A landscape with many valleys, sampled at points; each row gives a point and its height.
A ball rolls from a point to the lowest of its 2 nearest points, and stops where none of them is lower. Distance is the straight distance between rows; heights are no part of it.
q308 height 31.2: [ 62 148 115 145  93 112  79 198 147 115  92 158  93  76 137 114  95 144
 132  95 147  88 126 100 138 145]
q984 height 48.0: [102 133  96 172 152 138  81 111 175  66 138 146 135 103 183 106  77 167
 131  93 196 106 136  99 130 110]
q539 height 18.6: [ 90 146 167 140 122 138  88 206 102 126 120 133 135 116 141  91 138 119
 168  99 118 152 124 133 107 142]
q708 height 50.0: [126 142 183 118  97 158  72 163 138 103 102 180 160 139 133  86 137 145
 156 123  90 146 159 128  98 106]
q39 height 68.5: [141 108  79 137 136 122 124  83 132 148 165  83 129 169  97 143 114 103
  83 116 163 165  90 132 226 106]
q407 height 21.5: [ 77 144 129 139 118 117  92 145  60  98 129 104 141  78 177 138 135 139
 150  73 126 137 130 106  97 156]
q442 height 38.0: [ 73 127  88 173  98 115  81 174 124 104  95 154 101  65 117 125 120 161
 112 120 157  70 128 110 107 163]
q413 height 13.6: [161 124 110  84 111 141 177 106 120 167 167 116 113 193  78 161 177  90
 117 184 141 160  72 120 145 109]
q135 height 62.2: [ 95 132  66 150 108 136 109 111 130  68 121 142 122  78 155 145 110 176
 105 124 175  97 117 106 137 148]
q35 height 41.3: [107 133  77 146 119 127 109 125  76 108 136  98 121  96 146 143 157 125
 118 119 154 120 107 146  93 144]
q884 height 42.5: [ 95 129 129 131 117 114  96 110  79  99  90 126 138  76 155 160 148 144
 106 111 115  78 166 122  88 152]
q37 height 79.7: [141 163 121 163 102 138 137 195 105 159 102 164  90 171  91 130 165 110
 173 137  70  90 141 156  58 144]
q2 height 20.8: [190 130 113  76 111 163 167  87  83 131 160 146 142 155  81 175 188 141
 122 180 107 133 108  98 106 112]
q69 height 57.4: [100 140 105 127 130 138 127 130 153  99 119 142 129  91 163 129 100 151
 106 118 163 136 114 122 141 128]
q89 height 46.1: [139 148 162 130 172 118 173  94 142 123 146 110 158 112 169 112  73 115
 145  86 160 173 137  91 147 112]
q897 height 67.8: [142  94 159 127 144 107 121  84 165 125 115 104 143 172 106 118 130  98
 101 142 105 125 182 184 112  81]
q927 height 18.5: [108 141  73 174  94 162 103 161 168 101 140 137 129 167 105  90 121 133
 154 144 158 124  94 140 118 116]
q902 height 38.6: [149 139 145  84 162 105 164 124 109 155 167 121 134 151 129 112 165 105
 137 140 106 191 110 104 102 150]
q370 height 74.5: [132 119 119 121 153  97 150 135 139 180 128 108 129  90 129 155  87 115
  87  90 121 147 132 133 219 164]
q665 height 30.7: [134 135 159  96 132 107 146 184 102 179 107 144 101 128 111 131 165  81
 157 139  83 113 154 144  70 152]
q949 height 56.9: [123 118 112 156 154 119  95 101 211  97 119 143 117 116 180 129  41 156
 120 104 181 109 155 113 160  80]
q356 height 76.0: [148 124 155 111 161 109 159 108 142 169 119 118 146  73 141 169  72 128
 101  95 126 159 155  92 221 142]
q711 height 44.6: [ 70 119  81 197 119 116  64 179 155  94 105 149 109  89 133  79 133 165
 116 118 179  65 135 119 110 139]
q225 height 40.9: [ 97 127 113 157 107 136 109 190 184 140  96 134 101 122 122 102 105 132
 136 132 151  80 123 165 134 131]
q81 height 26.0: [175  93 127  83 133 147 172  83  74 158 166  91 116 145 109 189 179 133
  97 170 130 147  98 140 171 110]
q302 height 66.9: [141  95 123 146 160 101 135  72 191 119 110 108 139 119 142 146  49 113
  83  94 131 134 178 126 202 108]
q980 height 75.2: [168 126 101 175 121 142 159 152  93 205 120 119  61 208  68 140 163  79
 184 128 108  81 129 172  79 104]
q360 height 37.5: [120 125 150 105  99 124 129 133  67 140  98 138 123  85 141 164 155 130
 111 144 101  96 155 141  86 161]
q514 height 70.6: [158 100 140 131 141 127 165  50 161 110 114 104 151 119 144 163  85 138
  79 134 150 134 164 132 185 106]
q244 height 23.1: [141 109  91 104  99 130 164 107  75 141 136  83  99 124 115 183 170 139
 104 161 146 119  84 156 155 133]
q735 height 80.2: [142 151 190  84 160 132 181  88 131 125 114 142 155 104 154 139 103 149
 116 123 125 152 146  97 117 142]
q383 height 69.8: [156 101 131 129 139 134 107 115 127 142 114 102 117 172 127 123 165 100
 108 136 113 107 165 182  92  92]
q641 height 81.2: [147 181  98 172  87 134 108 172 109 134 115 171 111 175  72 131 186 114
 202 136  41 102 116 124  71 129]
q106 height 38.1: [104 131 110 183 114 147  70 116 139  44 145 136 158 132 167  93 103 166
 132 110 152 128 122 107 121 116]
q445 height 56.4: [107  98 193 146 134 134  83 160 183 112 102 118 134 126 154  84  87 132
 134 101 138 108 181 126 160  89]
q800 height 46.4: [122  92 113 178 121 142 109 171 180 153 103 103  88 148 110  80 131 119
 119 133 148  87 128 182 137 106]
q999 height 61.2: [115 102 194 129 150 114 118  99 193 109 105 120 147 135 150  94  74 117
 112  92 117 123 197 149 166  85]
q197 height 65.1: [122 100 166 122 130 126 125 103 200 115 102 128 134 151 124  95 104 107
 106 135 118 112 170 165 135  97]
q834 height 65.9: [140 119  80 130 146 126 138  91 166 137 148  92 129 152 144 137  86 122
 108 115 165 164  96 136 185 102]
q163 height 18.4: [151 106 113 102  92 129 180 148  79 141 139 113 114  76 114 195 162 172
 110 163 138 115  80 148 157 167]
q245 height 61.9: [124 131 116 116 138 134 135 114 146 128 139 110 133 128 146 118 106 117
 108 115 159 137 124 144 144 130]
q981 height 28.8: [108 127  89 198 120 142  72 150 176  66 135 164 126 147 140  87 119 169
 136 126 162 117 106 129 124 113]
q412 height 61.7: [102 138 139 153 159 145 100 149 146 123 150  98 135  91 189 104  91 136
 154  71 162 158 101 110 166 132]
q516 height 82.9: [152 182 142  80 143 143 145  87  99 105 146 168 161 139 110 129 142 153
 143 146  91 181 118  65  74 167]
q154 height 52.5: [115 108 194 152 109 150  87 157 154  96 117 156 157 132 141  74 110 153
 141 105 116 128 163 134 120  97]
q349 height 41.5: [145 145 140  78 136 128 178 127 132 149 152 160 142 151 106 130 156 107
 126 162 101 149 118 130  92 149]
q863 height 47.9: [133 156 178 123 105 149 112 176 155 118 103 170 158 171 107  98 130 125
 176 144  68 125 156 135  88 120]
q773 height 62.4: [153 104 104 159 159 119 123  73 220 122 113 132 110 110 164 154  47 146
  84 107 174 112 149 128 193  83]
q876 height 22.6: [ 72 134 150 108 115 116 111 170 125 142  88 134 102  81 144 132 117 120
 125 115 140  89 135 115 120 146]
q816 height 13.7: [152 101 150  89 124 119 194 136  76 135 140 125 130  63 137 189 138 188
 126 145 124 127 102 124 166 182]
q566 height 35.1: [145 120 159  89 183  80 174 137 118 167 174 116 138 141 139 106 130  99
 119 130  95 187 129 111 159 163]
q771 height 35.6: [142 145 159 109 180 131 175  62 123 125 159 107 174 160 146 105 108 115
 132 115 140 182 137 121 126 105]
q295 height 72.6: [118 107 122 128 170  97 113 168 131 178 126  87 110  99 128 106 111  95
 116  90 133 142 125 145 202 160]
q472 height 44.9: [130 154 126 108 125 136 122 146 131 123 126 161 148 153 113 128 156 119
 157 152  84 135 140 133  66 131]
q471 height 65.4: [106 128 112 156 100 136 126  92 121  75 112 149 136  51 170 180  95 198
  87 118 166  92 133  83 139 157]
q95 height 17.6: [159 137 103  79 113 154 166  84 115 147 162 158 111 196  80 173 182 114
 126 179 110 133 102 134  90  99]
q674 height 43.7: [ 82 131 115 157  78 101  62 136  90  93  90 147 117  71 137 128 142 144
 104 122 118  66 158 112  90 177]
q232 height 51.2: [105  68  81 204 155 131  89 166 159 154 117  83  78 144  97  71 129 137
  99 133 165  76 105 160 147  98]
q825 height 84.0: [161 173 103  98 108 146 115  72 115  89 135 174 165 155  94 132 145 133
 165 168  59 159 107  94  79 151]
q411 height 67.1: [121 114 145 152 151 136 105 166 143 137 156  87 143 122 164  79 119 130
 152  85 148 162 109 160 171 132]
q72 height 77.9: [133 129 195 102 166 107 204  93 110 155 118 122 152  79 148 148  84 152
 109 119 138 161 145  77 181 150]
q114 height 23.9: [120 130 191 115 121 120 101 211 112 156 112 150 130 126 127  73 139 120
 165 127 107 144 136 120 124 147]
q668 height 6.7: [117 145 141 121 144 130  93 158  74 101 140 124 152 106 157 101 147 131
 165  96 112 154 122 120  81 143]
q251 height 31.1: [123 127 170 107 148  84 157 186 142 164 144 134 120 136 114  88 131  78
 139 131 109 172 123 115 155 158]
q450 height 23.6: [187  91 128  56 132 158 157  63  50 140 183 119 118 150  93 195 192 155
 120 168 142 127  97 101 142 108]
q534 height 24.7: [135 144  85 122 100 148 132 145 161 113 160 128 123 167 112 107 126 113
 143 150 153 141  77 131 140 105]
q505 height 18.7: [150 146  89  95 109 139 172 118 143 137 165 122 139 176 105 126 141 108
 140 160 151 175  58 120 136 118]
q365 height 83.6: [128 170  89 144  89 128  75  86 123  79 129 165 151 144  92 123 143 140
 183 157  54 115 116 105  89 147]
q429 height 77.7: [148 133 105 168 114 121 132 173 100 171  97 131  79 168  92 139 173 102
 168 130 100  73 152 180  54 110]
q491 height 73.1: [169 100 105 144 136 116 148 132  93 223 126  90  79 195  63 151 175  53
 144 143 106  86 133 176 125  92]
q375 height 71.6: [168 103 107 123 145 111 132 117 109 187 145 100 106 184  95 123 174  76
 122 137  99 115 139 183 127  85]
q268 height 33.6: [158 128 122 106 125 160 137  30 114  87 148 130 150 169 128 151 131 144
 114 154 152 137 125 125  86  70]
q125 height 8.1: [136 135 163  70 128 119 196 144  92 134 130 145 135  74 131 168 128 161
 116 160 125 148 122  86 142 190]
q828 height 70.3: [112 108 126 164 156 123 114 186 150 170 136  86 109 123 130  86 117  98
 139  97 134 158 116 170 179 137]
q732 height 34.1: [129 134 161  84 123 108 142 142 114 151  99 140 123 113 128 156 171  94
 118 130  98 104 158 123  88 151]
q695 height 43.1: [137 122  78 132  86 152 126  75 140  97 149 115 119 183 108 155 149 120
  99 186 164  94 110 152 104  80]
q942 height 81.8: [141 165 178  84 150 129 162  84 104 107 123 162 174 119 128 144 122 147
 120 143 102 158 141  90  77 148]
q54 height 54.4: [109 139 145 131 178 109 140 120 136 150 163 100 147  85 179 114  76 112
 137  76 147 167 118 104 183 132]
q996 height 14.8: [ 98 141 151  85 108 125 154 158 112 138  98 150 123  62 147 151 109 129
 107 132 129 129 133  96 142 169]
q776 height 27.1: [115 130 179 118 130 105 127 199 113 185 106 132 111 127 100  93 146  87
 148 137 102 133 141 148 119 153]
q437 height 38.7: [149 108 112 121 106 142 154  57 139  94 136 119 141 148 124 165 136 150
  90 171 152 118 127 140 131  82]
q88 height 25.5: [145 142 147 114 143 145 128  59 129  84 149 113 165 174 153 118 116 135
 138 125 136 167 127 125  99  98]
q987 height 33.1: [ 77 123 105 160 131 119 102 155  87 109 128  95 112  75 160 129 138 141
 132  94 149 123 119 140 116 164]
q865 height 82.3: [133 163  79 175  77 139  95 134 115 108 120 165 127 166  74 124 159 132
 180 146  62 119  99 109  93 141]

For each start below, name the point where the ball stops.
q942 -> q88
q828 -> q88
q674 -> q125
q365 -> q668
q773 -> q927
q154 -> q668
q884 -> q668
q491 -> q668
